Points on a hilly landscape, in no order, each with its height.
A climber steps from a point to the highest of its 5 nearest points, and stops where none of them is higher. Distance is the straight distance between rows; heights are no part of it.
k173 h=67.8: [-15,44,6,6,11,-48,24,2,-12,-15,-14,-7,10,-3,18,9,-26,44,1,37,-9,13,-5,3,-11,8,31,-8,-23,-3,20,-6,-21,23,-48,-19,-32,-8,-13]
k997 h=58.1: [-26,-30,-22,20,16,-13,-32,1,-2,-30,-72,9,-27,-17,14,-11,14,-19,-48,36,1,-56,16,-4,33,7,27,28,40,-29,20,-16,-74,5,-11,-44,23,9,-15]
k816 h=36.6: [17,-27,-7,5,-27,-20,18,10,-10,1,25,25,4,-35,34,15,-2,11,16,6,-3,33,9,9,-40,25,-16,-30,-12,-1,14,2,24,9,-16,20,-23,-12,-14]
k659 h=47.2: [23,-10,-9,8,-13,-26,25,6,-15,-4,15,10,5,-16,19,9,4,15,11,16,-6,27,2,4,-21,12,-11,-19,-15,3,2,11,23,8,-21,9,-29,2,-13]
k514 h=65.0: [4,-35,-7,-10,-20,-31,20,-29,16,-21,35,29,3,-15,-15,47,-10,-23,7,-24,30,34,-11,18,-55,33,22,-29,19,23,10,-41,3,-48,27,22,-9,3,9]
k519 h=54.6: [10,-13,5,-13,-1,-8,16,17,12,-19,6,22,25,-71,24,42,-12,-43,12,-30,47,31,-11,27,-23,0,-11,-41,23,23,-20,8,27,-41,28,-1,24,-1,4]
k800 h=28.3: [-15,26,28,-5,28,10,-25,4,4,11,-9,-18,28,-3,17,20,-27,-11,3,-14,21,-41,-16,14,20,-57,-8,13,45,20,-47,44,13,-12,21,2,31,5,17]
k708 h=67.5: [20,-34,-4,-9,-20,19,5,-30,13,-4,58,24,-6,-10,-8,21,15,-18,11,-32,4,25,15,7,-42,26,-11,-27,-4,23,0,-24,12,-21,32,16,9,16,16]
k599 h=64.7: [4,-47,3,-9,-26,-30,25,-19,7,-11,40,38,-6,-18,4,39,-4,-15,9,-25,15,41,-4,17,-66,40,18,-24,5,11,19,-42,4,-32,15,32,-14,7,6]
k795 h=23.8: [26,-37,-6,3,-27,12,1,8,-4,7,38,12,3,-12,14,-10,22,2,14,-6,-8,23,22,-3,-18,17,-28,-21,-21,0,6,6,30,13,9,23,-7,-4,0]
k981 h=24.0: [-32,-15,-24,20,10,26,-41,28,-17,8,-25,-23,-12,14,-14,-37,18,15,-19,15,-27,-16,-3,0,61,-8,-19,27,13,-10,8,6,-24,16,-4,18,-15,-17,-6]
k408 h=67.4: [-42,59,18,5,9,-52,23,11,-3,-16,-3,-6,11,5,16,14,-46,56,0,24,-14,12,-3,10,-21,10,44,-18,-33,3,22,-18,-15,29,-49,-23,-23,-20,-7]
k580 h=56.0: [31,14,16,-17,-6,-17,6,-43,3,-9,-11,-9,-1,18,4,4,-10,-11,-7,21,27,-7,-29,-8,14,-14,18,46,20,11,-28,24,4,-10,-2,-46,21,20,-4]
k274 h=33.5: [-6,2,14,1,9,11,-32,-11,-5,-6,-26,-16,2,18,15,-9,-12,-8,-23,13,22,-47,-22,4,45,-41,0,45,41,16,-31,30,-15,5,13,-19,22,0,-12]
k14 h=62.9: [12,24,8,-4,-2,-45,35,-18,-9,-2,-3,-1,-3,21,4,1,-7,23,4,30,1,17,-9,-3,-15,0,26,16,-16,-10,6,-4,-3,14,-36,-18,-27,12,-16]
k985 h=36.7: [18,-27,-6,1,-23,10,-1,20,-7,13,21,5,7,-15,11,-14,21,23,8,-4,-29,18,31,-19,-13,32,-28,-30,-39,-28,28,8,29,32,-1,37,-19,-21,-11]
k435 h=67.7: [-1,9,9,-2,-3,46,-15,-11,23,12,32,-16,-21,41,-31,-27,6,-12,16,-16,0,-20,13,11,-2,-14,-25,20,-6,29,-36,15,21,-18,40,-13,25,8,25]
k972 h=70.3: [16,-34,-6,-4,-21,41,5,-32,12,12,55,30,-1,9,-21,18,16,-25,4,-59,-22,6,9,-28,-51,36,28,-29,-35,-10,41,-46,7,-8,28,28,12,19,27]
k107 h=43.1: [-29,-12,-15,9,10,26,-37,10,-8,18,-45,-19,-23,27,-23,-46,32,5,-23,14,-24,-8,7,-14,64,-1,-16,40,14,-28,13,-12,-26,24,5,3,-10,-18,-8]
k956 h=59.0: [19,-18,-3,-9,-15,-10,15,-14,9,-15,35,21,8,-33,4,44,-7,-26,12,-19,30,32,2,23,-32,10,-1,-32,18,31,-17,-5,17,-45,35,2,9,8,11]
k437 h=60.8: [4,-43,5,-26,-6,-26,14,24,8,-30,2,35,-4,-73,27,48,-25,-42,8,-20,47,59,-23,28,-52,28,18,-42,23,7,23,-36,14,-44,19,9,18,-16,-9]
k813 h=29.8: [15,-5,-23,13,-5,4,-3,17,-16,4,2,-5,6,-10,9,-20,16,24,-3,24,-22,4,8,-1,17,6,-26,-8,-12,-4,4,18,9,21,-15,16,-26,-6,-12]
k332 h=50.4: [37,-10,0,4,-11,37,10,2,7,26,19,-7,-8,31,-36,-23,31,-11,12,-18,-28,9,15,-30,-7,7,6,-4,-47,-32,13,-12,38,14,14,11,8,6,24]
k404 h=57.1: [15,5,8,-5,-18,-13,36,5,-8,12,12,2,1,5,-9,-7,8,31,14,-11,-27,12,32,-21,-28,19,7,-34,-39,-36,28,-4,21,33,-16,38,-33,-10,-13]
k407 h=58.9: [-5,18,-24,8,13,-10,-14,6,-19,-14,-36,-15,-2,-10,19,-14,9,25,-21,38,-25,-14,-4,-5,41,-1,0,18,9,-13,14,8,-44,16,-36,-17,-18,7,-18]
k98 h=24.7: [-15,8,-7,9,30,-19,-2,30,-15,-3,-28,6,49,-51,41,16,-19,-28,8,-11,23,-15,-53,4,20,-16,-29,-30,17,28,-5,45,6,-4,-22,5,4,7,3]
k393 h=73.3: [-19,55,0,8,10,-43,15,19,-4,-14,-3,-7,7,-22,16,6,-25,55,-4,28,-23,9,17,5,-13,23,14,-33,-32,-3,23,-4,-27,23,-48,2,-41,-26,-15]
k818 h=41.7: [-34,28,-1,-9,6,38,-21,-5,21,-1,20,-8,3,9,-10,40,-17,-2,28,-29,1,-28,37,39,-38,-15,-17,-8,32,26,-54,17,16,-41,58,-16,35,3,49]
k978 h=30.0: [-30,6,-4,12,47,-5,-22,28,-17,-7,-32,-7,38,-29,29,8,-18,-5,-8,-4,7,-55,-63,-5,44,-29,-15,-10,35,21,7,38,-33,0,-22,11,14,16,-2]
k159 h=59.3: [11,13,2,-8,6,27,0,-17,12,30,-58,0,-23,42,-32,-35,39,-1,-22,3,-3,6,13,-39,38,0,2,39,-4,-59,18,-42,-9,28,-7,-12,11,-27,-15]
k3 h=53.8: [-58,-20,-6,8,12,6,-27,-3,12,8,-78,10,-44,-1,-26,-29,37,-8,-39,-2,-20,0,50,-22,46,18,-10,32,38,-65,34,-47,-57,21,-2,-26,15,-17,-10]
k302 h=63.2: [-2,39,5,-9,14,-33,19,-14,-5,-11,-29,-9,-14,19,-2,-19,1,40,-17,37,-13,0,14,-14,11,7,25,11,-11,-33,24,-16,-39,28,-38,-23,-19,-6,-32]
k190 h=58.3: [20,15,7,-2,-3,-38,26,-14,-15,-12,-1,-2,13,-3,13,16,-13,6,6,25,13,23,-29,0,-8,-8,15,12,-6,14,-7,15,6,-3,-23,-25,-16,17,-3]
k417 h=51.9: [4,23,-3,4,17,-35,7,2,-23,-21,-31,-3,23,-26,30,17,-20,-1,0,31,9,12,-44,-6,3,-11,6,0,-9,16,0,23,-7,5,-35,-34,-13,14,-3]
k610 h=67.3: [-24,-33,2,5,-23,-62,43,-5,3,-17,23,34,3,1,-11,46,-25,-9,16,-18,10,35,-9,21,-67,34,38,-12,7,8,18,-48,15,-33,8,23,-20,21,9]
k423 h=21.9: [-12,1,-22,16,21,-1,-18,27,-25,-9,-18,-4,26,-27,32,2,-11,5,-16,9,-7,-32,-41,6,44,-23,-21,-2,22,16,-3,34,-21,3,-23,8,-7,11,-7]
k889 h=54.9: [-4,-4,-7,-32,-14,6,-6,-12,31,-30,17,21,16,-53,6,66,-5,-34,2,-31,47,26,6,28,-35,10,5,-49,37,25,-13,-40,-8,-63,61,8,31,-17,7]
k720 h=59.9: [-32,25,21,-3,5,62,-18,1,39,25,-3,-26,-46,71,-56,-49,2,-32,13,-24,-2,-36,8,-1,0,-23,-15,45,-21,10,-14,3,9,-19,36,-31,46,-17,26]
k603 h=52.6: [15,15,-1,-7,-12,17,0,-31,23,-6,42,-1,-5,12,-22,20,0,-15,12,-17,11,0,11,17,-9,-5,-9,1,17,39,-38,9,19,-38,39,-16,19,22,22]
k786 h=57.5: [19,-6,-5,-6,-17,21,-2,-15,12,-10,45,10,3,-11,-5,25,3,-17,10,-24,16,15,17,23,-21,2,-18,-19,16,37,-28,4,19,-33,42,-4,20,16,17]
k995 h=47.0: [-2,21,12,-7,-1,24,-9,-11,15,0,21,-9,9,6,1,20,-16,-10,18,-21,14,-13,14,25,1,-31,-15,4,30,34,-55,28,24,-30,38,-12,28,13,26]
k803 h=60.2: [17,26,3,-14,9,-14,17,-22,0,5,-31,-8,-15,34,-10,-26,18,24,-13,28,-5,3,9,-24,17,0,12,29,-7,-38,18,-19,-23,27,-29,-16,-12,-3,-28]
k491 h=73.4: [-14,12,-14,-1,16,-12,-15,-6,-5,-19,-55,-2,-25,-5,5,-21,19,17,-35,44,-15,-16,30,-10,35,12,10,27,15,-33,28,-20,-67,18,-28,-36,0,-3,-26]
k535 h=52.0: [25,5,5,-9,0,-10,-5,-27,-7,-10,-24,-7,-3,18,12,-14,2,-6,-17,29,19,-16,-22,-11,30,-17,6,47,20,9,-18,20,-11,4,-6,-36,12,9,-14]
k44 h=25.0: [-9,16,14,0,25,-6,-4,17,-1,3,-6,-6,46,-35,28,20,-19,-24,13,-19,30,-20,-25,15,13,-38,-19,-13,35,24,-37,45,24,-17,16,2,23,14,16]
k605 h=67.6: [-60,-26,1,22,17,41,-66,33,-9,19,-8,-37,-25,22,-36,-27,3,3,-22,2,2,-35,-20,9,50,-41,5,38,15,5,-3,3,-39,4,6,29,-4,-39,-6]
k730 h=54.0: [-3,-26,-4,-43,-19,3,-14,-13,33,-35,20,25,4,-49,12,62,-12,-34,-7,-29,55,37,-12,21,-43,26,18,-46,36,18,15,-64,-24,-61,50,17,24,-29,-13]
k623 h=34.4: [10,2,-19,11,3,-7,-1,14,-21,-4,-8,-4,16,-16,27,-8,0,11,-6,25,-4,-4,-18,5,30,-9,-20,4,8,14,-6,30,1,7,-19,-2,-21,3,-11]
k297 h=39.9: [-24,38,19,-12,27,22,-13,-5,18,7,-3,-16,26,-8,6,44,-20,-14,23,-33,12,-26,12,38,-7,-43,-5,0,43,13,-59,34,27,-32,37,-3,38,10,49]
k513 h=63.4: [15,-20,0,-3,-15,6,39,-23,8,19,34,31,6,23,-32,16,5,-14,4,-53,-26,-4,16,-21,-51,25,46,-21,-33,-33,23,-37,14,-4,1,44,-11,37,19]
k233 h=59.1: [11,-55,3,-18,-27,-4,5,-6,4,-6,41,34,-10,-51,32,29,-1,-15,10,-25,18,53,4,18,-53,37,-6,-31,10,8,21,-33,9,-23,13,25,0,-10,-11]
k365 h=64.2: [-37,42,14,10,-4,-60,38,23,-4,-11,8,7,10,0,17,20,-46,49,14,16,-5,16,7,18,-40,15,31,-34,-33,3,20,-17,4,21,-44,0,-33,-22,-10]
k121 h=15.3: [-28,18,22,1,47,-4,-21,15,-7,12,-26,-15,51,-24,25,20,-24,-13,4,-17,27,-45,-47,-1,30,-45,-14,-11,40,19,-18,50,-3,-1,-1,21,25,8,5]
k810 h=67.1: [-30,62,7,-3,27,-37,0,6,7,-25,-16,-17,-8,-21,7,-8,-23,50,-27,35,-28,-2,25,-1,15,20,35,-10,-17,-14,29,-16,-68,17,-52,-26,-16,-16,-15]
k616 h=69.7: [-8,29,8,0,-6,-45,40,11,-5,-2,8,3,1,4,1,2,-14,44,12,9,-18,11,21,1,-32,15,12,-28,-30,-16,24,-6,8,26,-36,17,-43,-12,-16]
k191 h=43.4: [-16,-11,1,6,3,42,-38,-1,9,19,-29,-20,-25,46,-22,-50,25,-7,-21,5,5,-21,-8,-8,49,-19,-14,52,7,-9,-7,-12,-8,18,14,-7,5,-24,-5]
k119 h=57.4: [-31,-3,-22,6,12,7,-28,12,-8,-1,-48,-19,-27,1,-7,-32,27,19,-24,26,-32,-11,25,-12,60,8,-12,29,23,-34,26,-14,-48,18,-16,-6,-15,-2,-16]
k496 h=58.4: [26,-7,-1,-1,-10,29,3,-24,20,6,46,0,-13,24,-27,-6,11,-14,14,-17,-1,0,14,4,-8,5,-15,1,-7,26,-21,5,25,-21,32,-5,15,21,20]
k222 h=46.3: [3,21,-14,13,14,-27,1,15,-23,-17,-28,4,28,-31,38,7,-14,3,-2,33,-6,-1,-36,-5,21,-10,-4,-8,-2,18,4,24,-17,5,-34,-18,-16,7,-8]
k29 h=63.7: [-1,14,2,8,-4,-50,31,12,-17,-12,-4,10,17,-27,28,26,-28,13,17,23,7,34,-19,7,-32,7,10,-25,-19,12,9,3,15,8,-41,-12,-28,-3,-1]
k899 h=27.9: [13,-4,-3,5,-2,-6,2,18,-10,-4,9,11,27,-39,32,17,-14,-20,7,-10,24,11,-20,13,4,-19,-24,-18,17,28,-31,33,30,-14,5,1,5,9,4]
k400 h=38.0: [11,7,-12,5,1,20,-2,20,-10,22,-20,-19,-1,16,-20,-38,31,19,1,10,-37,9,22,-27,32,16,-15,-4,-25,-38,20,-1,10,33,2,19,-20,-22,-9]
k264 h=33.1: [-27,16,21,8,27,26,-44,17,0,19,1,-24,14,9,8,13,-31,3,-3,-10,16,-48,-14,16,18,-65,-4,16,33,16,-47,40,-1,-4,11,19,19,-6,14]
k890 h=62.6: [13,-32,3,-12,-15,-26,18,1,4,-24,22,30,5,-55,11,50,-14,-30,11,-21,40,50,-13,27,-42,22,15,-36,17,22,3,-28,16,-46,24,13,7,-5,5]
k604 h=76.1: [3,-45,4,-12,-18,56,-14,-20,11,7,68,18,-3,-15,5,6,21,-17,12,-50,-7,19,14,-17,-42,37,-15,-33,-29,8,34,-36,8,-5,41,11,28,4,19]
k137 h=51.1: [27,9,-1,-3,0,-6,17,-12,-6,11,-6,-14,-7,20,-10,-22,21,18,0,20,-15,12,9,-14,13,4,-4,11,-17,-19,8,-1,7,22,-20,3,-26,4,-15]
k45 h=57.8: [25,9,6,-10,-8,-25,22,-31,-5,-11,8,-6,8,-4,0,20,-10,-12,6,10,22,16,-28,6,-2,-11,14,16,11,23,-25,20,18,-24,2,-26,0,25,7]
k468 h=59.7: [11,-47,10,-7,-27,-12,27,-24,4,1,45,31,-6,-12,4,23,7,-5,15,-34,-9,29,13,2,-64,37,13,-25,-17,-6,25,-41,13,-3,9,41,-9,11,6]
k55 h=53.1: [25,2,12,-12,-7,-22,-7,-36,-4,-14,-39,-4,-3,18,10,-7,1,-10,-23,38,32,-23,-22,-12,19,-9,18,55,23,1,-18,12,-18,8,-7,-54,27,6,-20]
k965 h=63.1: [-13,-3,-18,8,20,-14,-24,2,-17,-30,-56,-1,-6,-13,27,-11,3,3,-36,40,-10,-35,-7,-6,44,-3,17,25,23,-8,14,8,-65,10,-24,-36,9,16,-15]
k945 h=52.1: [4,-15,1,5,-12,37,-14,4,8,9,45,-5,-4,15,-11,-11,8,-8,12,-18,2,-5,19,16,-8,-12,-31,-2,-3,31,-34,21,23,-11,40,1,19,6,20]
k420 h=52.4: [37,14,-5,-14,-2,37,24,-9,18,45,-10,-4,-24,58,-53,-20,17,-15,0,-23,-17,6,7,-41,2,-5,37,17,-38,-58,10,-28,23,8,-14,5,17,10,21]
k685 h=4.6: [-9,-13,-32,22,8,12,-29,42,-30,2,-5,-2,19,-18,19,-8,-2,14,-12,10,-15,-25,-20,9,40,-14,-27,-2,13,11,-5,30,-9,4,-20,24,-11,-1,-9]
k454 h=64.5: [-5,-2,13,1,-13,-57,56,-20,0,-1,26,16,1,28,-18,22,-16,7,18,-5,1,21,-2,8,-48,12,37,5,-18,-6,7,-28,16,-12,-18,12,-27,32,6]
k398 h=46.9: [-2,-32,5,8,-15,49,-20,14,5,11,53,3,-3,9,-10,-32,21,-9,13,-28,-9,1,20,2,-14,10,-35,-12,-30,17,-12,9,27,2,45,8,25,-4,23]
k964 h=70.9: [-16,18,1,17,-4,-50,26,33,-7,-10,-3,21,14,-43,39,33,-40,24,22,22,-2,28,-8,14,-50,23,12,-42,-32,2,22,-4,14,8,-47,4,-30,-23,-8]
k556 h=58.0: [20,-34,1,0,-18,-28,26,4,-4,-12,29,28,5,-39,21,35,-11,-14,17,-7,21,48,-7,20,-45,19,3,-30,6,17,3,-8,24,-23,5,9,-7,1,-2]
k28 h=69.8: [9,-45,-1,-9,-25,39,-13,-17,10,2,65,21,-4,-24,8,8,15,-16,13,-37,1,23,17,5,-35,30,-27,-29,-10,17,7,-21,11,-13,39,15,22,5,13]
k497 h=39.5: [36,-19,2,4,-19,17,13,0,-2,18,26,2,-2,7,-13,-15,25,6,12,-9,-24,17,24,-19,-20,16,-7,-17,-39,-24,16,-2,34,20,1,28,-10,1,4]
k284 h=15.8: [20,-25,-10,7,-16,-2,4,13,-9,-5,25,21,17,-41,32,11,-3,-15,12,-7,13,24,-5,18,-13,1,-29,-22,5,26,-19,20,29,-10,9,8,-1,0,-3]
k46 h=58.8: [37,-8,5,-6,-15,-13,36,-31,6,10,33,8,-7,28,-27,2,13,-3,11,-5,-5,16,2,-6,-25,11,13,4,-17,0,-3,-12,20,-8,-4,12,-16,31,7]
k638 h=65.1: [-11,39,-8,12,12,-40,18,22,-16,-11,-15,4,19,-33,31,23,-29,32,7,37,-10,20,-11,4,-16,11,13,-26,-27,7,15,4,-11,12,-52,-12,-33,-11,-8]
k710 h=55.2: [33,21,2,-13,5,7,29,-9,1,27,-22,-12,-10,43,-33,-27,20,10,0,4,-18,7,19,-39,8,-1,18,9,-24,-53,18,-22,9,31,-23,10,-11,-2,-16]
k564 h=40.8: [4,14,7,2,18,-19,1,0,-22,-15,-28,-8,37,-27,33,8,-16,-13,1,9,14,-11,-48,-6,26,-22,-6,4,19,25,-21,40,-3,-4,-10,-20,8,19,2]
k655 h=64.8: [-5,40,-18,1,6,-25,13,18,-7,-5,-8,-8,3,-17,9,-5,-1,45,-2,30,-32,5,27,-4,6,20,-3,-21,-22,-14,23,4,-21,23,-45,8,-41,-14,-19]
k784 h=37.3: [-20,35,6,-16,16,12,-3,-1,30,-8,-8,-4,36,-39,5,63,-10,-29,22,-38,27,-10,23,40,-23,-17,0,-31,43,13,-43,9,23,-52,56,-5,38,3,45]
k950 h=65.6: [-30,-20,-18,9,10,-4,-28,-5,1,-17,-67,9,-33,1,-2,-24,29,-1,-40,28,-6,-25,32,-8,46,11,8,36,35,-40,22,-28,-62,16,-12,-35,8,-4,-24]
k259 h=38.6: [21,-7,-10,6,-9,-4,10,15,-13,6,11,-1,5,-8,3,-14,17,26,9,12,-26,12,25,-15,-6,20,-19,-24,-28,-23,21,12,17,30,-12,25,-32,-15,-13]
k151 h=52.7: [35,1,11,-22,-9,-3,0,-43,18,6,-20,-3,-23,43,-5,-25,18,-9,-19,25,26,-22,-10,-12,21,-9,6,64,18,-5,-15,1,-6,4,-7,-40,24,5,-14]
k430 h=57.9: [-26,-4,6,5,-3,67,-18,9,18,7,43,-6,-14,29,-34,-25,8,-17,24,-32,-11,-26,27,6,-36,6,-28,-9,-32,26,-16,7,10,-17,66,-11,40,4,34]
k453 h=68.4: [-4,15,-9,-6,13,10,-7,-6,-1,10,-49,-14,-21,26,-20,-34,35,16,-21,20,-23,4,28,-29,46,10,-9,26,2,-43,27,-22,-29,28,-16,-7,-12,-14,-24]
k415 h=48.5: [-39,11,20,8,11,42,-43,17,13,21,16,-28,-14,36,-15,-11,-23,0,11,-8,9,-40,12,28,-2,-56,-11,25,7,24,-51,34,7,-8,25,5,19,-14,20]
k644 h=68.5: [-2,-9,-1,11,-1,22,-16,20,-5,8,24,-1,16,-11,16,4,-13,-7,4,-17,16,-12,-2,26,7,-32,-31,-6,17,34,-45,34,25,-9,24,10,13,5,11]
k258 h=56.9: [-13,63,22,-16,7,-25,46,11,0,-2,-11,-10,-5,25,-31,-27,-17,40,-3,-18,-29,-8,29,-27,0,7,28,-28,-25,-47,37,-18,-15,34,-23,21,-29,-34,-27]
k261 h=14.3: [-24,-1,2,16,32,17,-42,28,-20,6,-12,-16,24,-9,15,5,-22,6,-11,0,10,-53,-39,7,45,-51,-12,10,40,18,-15,39,-20,2,-6,26,11,1,-4]
k254 h=66.3: [-15,-34,4,3,-17,-61,41,13,-6,-22,14,31,-3,-24,9,50,-31,-12,22,-7,23,52,-17,26,-67,28,36,-24,2,12,19,-36,24,-33,4,14,-7,5,10]
k935 h=66.1: [-13,27,-7,2,21,-28,-11,1,-15,-32,-48,-8,-1,-20,28,2,-9,21,-25,48,-18,-8,-2,-8,18,9,28,12,-6,-13,16,-2,-63,17,-43,-41,-3,8,-17]
k510 h=33.4: [13,-11,1,13,-3,42,-17,11,6,24,6,-18,-10,43,-29,-49,28,-9,5,-2,-17,-5,6,-16,27,-5,-18,17,-29,-9,-5,4,28,18,20,3,4,-9,15]
k411 h=16.2: [-12,-30,-14,24,-4,32,-36,37,-11,20,6,-20,8,14,-11,-45,24,9,-1,3,-23,-8,6,-5,33,3,-31,6,-19,-6,-3,18,15,24,12,24,-9,-22,5]
k115 h=54.3: [31,-1,8,-7,-20,17,37,5,-7,27,14,5,-5,29,-30,-6,12,3,9,-38,-31,9,26,-38,-28,11,35,-25,-44,-57,22,-17,31,22,-3,32,-3,6,10]
k202 h=51.5: [13,20,0,-11,-10,0,10,-29,18,-15,28,-1,10,-13,-15,43,-11,-22,15,-20,26,9,3,24,-10,-6,3,-11,26,35,-41,13,18,-52,39,-16,21,19,25]
k461 h=51.2: [37,7,3,-6,-11,9,6,-35,12,5,24,-8,-18,34,-15,-10,10,-9,5,2,5,4,-7,-2,12,-8,-7,30,2,15,-24,7,18,-12,8,-14,7,23,10]
k325 h=54.1: [-8,-9,4,7,24,-14,-29,-13,-18,-28,-68,0,10,-10,24,-6,-6,-18,-34,30,11,-56,-30,-15,32,-12,23,31,35,4,1,21,-53,11,-6,-44,26,10,-18]
k699 h=56.6: [24,22,3,-13,6,28,15,-10,7,40,-53,-10,-21,44,-43,-32,30,3,-9,-7,-10,12,12,-49,29,-1,14,27,-16,-67,18,-41,3,27,-15,-8,12,-18,-9]
k335 h=61.9: [32,-19,-2,0,-15,36,11,-23,16,15,50,10,-8,24,-35,-1,25,-20,8,-31,-18,3,16,-17,-26,20,5,-13,-35,-2,7,-18,27,-6,25,10,12,23,26]
k217 h=59.4: [15,-25,5,-4,-8,-27,22,15,-2,-24,10,24,9,-62,25,42,-21,-31,16,-14,38,46,-19,24,-37,9,-1,-37,11,19,-1,0,27,-33,7,1,7,-4,1]
k854 h=74.5: [9,-20,-23,14,-12,14,-16,29,-16,14,4,-10,11,-6,-2,-29,25,23,2,11,-32,5,17,-16,18,17,-33,-11,-20,-16,13,17,19,30,-4,27,-23,-17,-7]
k117 h=43.6: [-53,-11,14,13,11,47,-58,11,15,24,-20,-33,-31,49,-38,-51,6,-17,-18,-3,17,-35,-8,7,42,-38,-1,50,2,7,-15,2,-22,10,22,7,6,-48,0]
k565 h=59.5: [28,14,10,-11,-7,-33,22,-29,-11,-5,-11,-7,-3,20,6,3,-6,8,-3,31,15,11,-26,-8,-1,-7,18,35,-4,2,-7,6,-2,4,-22,-35,-7,21,-11]
k742 h=50.1: [21,8,10,-10,-7,33,-8,-32,28,15,0,-13,-30,54,-26,-30,16,-15,-3,-2,9,-20,-5,-8,22,-11,-14,52,8,8,-22,1,15,-5,11,-28,27,11,3]
k360 h=63.3: [-5,18,16,-3,-11,-54,56,-11,-7,-1,19,8,3,29,-10,6,-16,28,18,3,-5,13,4,1,-40,4,34,-1,-25,-16,16,-20,11,13,-31,7,-31,16,-10]
k466 h=41.9: [18,1,1,-1,-9,14,-3,-5,3,0,25,-7,5,1,4,3,-4,-10,4,-2,11,-4,1,18,9,-20,-21,6,14,32,-41,27,21,-19,22,-7,9,19,12]
k766 h=43.0: [-29,-11,10,9,49,-4,-34,10,-16,-20,-50,-7,17,-19,21,3,-14,-14,-24,2,6,-75,-55,-10,46,-25,10,7,46,10,18,26,-58,0,-12,-4,29,22,-8]
k459 h=42.8: [7,13,14,-2,12,-8,-15,-12,-12,-11,-29,-12,21,-2,25,1,-14,-11,-13,13,18,-27,-35,-6,39,-31,3,26,28,20,-28,39,-8,-3,2,-28,15,14,-8]
k524 h=51.0: [28,-24,-1,0,-21,-21,29,-12,-2,-1,37,18,-1,-11,5,15,1,-1,12,-8,4,33,6,7,-43,19,4,-17,-12,5,2,-10,22,-8,-3,19,-21,12,2]
k621 h=18.2: [-18,-14,-3,16,9,31,-41,24,-10,13,4,-21,-2,21,-7,-31,-1,10,-13,5,0,-27,-9,14,40,-35,-17,23,11,19,-25,25,0,8,11,16,0,-13,-1]
k568 h=32.6: [-4,-6,-11,9,7,11,-28,3,-11,0,-22,-15,-10,19,3,-31,15,13,-20,24,-12,-19,-6,-2,55,-16,-18,38,19,-3,-4,12,-20,16,-5,-3,-12,-2,-16]
k622 h=42.0: [22,-3,-1,1,-6,11,-10,-16,1,6,-1,-14,-9,27,-1,-27,14,2,-8,13,3,-6,-6,-4,28,-12,-16,32,7,10,-18,14,11,5,4,-10,-7,8,-6]
k934 h=44.8: [26,0,3,3,-5,48,-4,-9,23,24,10,-10,-24,51,-39,-41,26,-24,8,-15,-13,-8,1,-19,15,-7,-12,24,-29,-7,-9,-7,29,1,20,-9,18,8,21]
k832 h=52.8: [0,-11,6,-6,-3,32,-28,-25,26,21,-45,-4,-34,50,-23,-46,34,-17,-32,8,18,-27,-2,-17,41,-12,-14,69,12,-17,-2,-25,-11,17,10,-29,21,-22,-11]
k665 h=60.1: [-8,50,0,-14,18,-13,12,-1,1,-4,-36,-16,-17,9,-23,-28,7,40,-10,16,-32,3,37,-25,25,15,8,-8,-12,-46,34,-16,-37,33,-29,1,-29,-23,-26]
k821 h=72.8: [6,10,-24,15,4,-20,4,26,-22,-7,-9,10,25,-39,37,11,-9,12,3,27,-11,6,-20,5,13,4,-18,-20,-10,13,5,24,-1,7,-36,3,-26,-4,-13]
k797 h=51.8: [32,2,7,-6,-12,-4,41,-15,6,24,19,7,-5,32,-30,-7,15,3,11,-17,-23,9,20,-25,-29,7,26,-10,-36,-38,13,-20,25,18,-16,28,-14,20,0]
k943 h=56.5: [3,48,1,-13,13,4,15,19,-8,10,-27,-23,-9,4,-36,-23,6,33,0,-9,-40,7,44,-43,23,21,5,-32,-22,-54,36,-8,-15,38,-13,26,-26,-32,-20]
k187 h=72.4: [-1,-44,-2,-20,-20,39,-9,-45,18,6,57,33,-1,-6,4,23,13,-24,1,-57,-8,18,4,-22,-51,45,9,-35,-14,10,45,-66,-15,-14,30,32,14,4,14]
k163 h=59.6: [-6,-7,-2,13,1,-40,12,44,-3,-13,-14,37,18,-69,49,36,-34,-13,24,12,14,44,-25,18,-46,28,0,-52,-19,7,21,0,22,1,-41,1,-14,-24,-9]
k637 h=47.3: [-26,-2,9,11,3,46,-38,18,8,21,14,-27,-16,45,-24,-42,-2,-8,2,-6,1,-28,8,14,16,-37,-21,26,-10,26,-34,20,10,-1,33,5,13,-18,14]
k18 h=28.1: [2,-11,-36,17,-9,-1,-13,39,-20,-3,2,8,20,-32,26,0,3,20,-2,22,-23,0,3,7,13,14,-33,-26,-10,3,5,27,6,15,-28,22,-23,-11,-13]
k939 h=62.3: [9,5,9,-5,-10,-57,44,-27,-5,-4,14,6,0,16,-14,29,-19,3,16,9,18,29,-26,8,-33,4,37,16,-7,8,-3,-10,14,-16,-18,-14,-17,34,8]
k548 h=45.2: [-56,-43,-14,21,14,16,-54,17,-10,-7,-45,-11,-44,1,-8,-15,14,-4,-41,12,-5,-43,-3,6,62,-22,9,42,46,-22,23,-11,-61,10,-1,3,5,-9,-12]
k312 h=60.4: [-42,12,8,-1,4,58,-22,11,24,12,36,-23,-24,45,-39,-22,-8,-12,27,-23,-7,-36,33,22,-30,-14,-22,12,-21,28,-34,21,11,-21,54,-14,35,-1,34]

Where does a climber stop that starts at each point below?
k510: k604
k274: k393
k121: k491
k816: k610
k202: k610
k784: k610
k151: k393
k622: k393

Call two points neighbours if one is among the 5 nearest of the other. Go from one point of each pair to the other, from neighbour to neighbour, staying as high as possible. Name the lowest point that can't be avoided.
k605, k491: k548
k964, k435: k496
k393, k644: k945
k610, k491: k360
k821, k491: k638
k964, k604: k468
k435, k854: k259
k610, k453: k803
k491, k393: k935
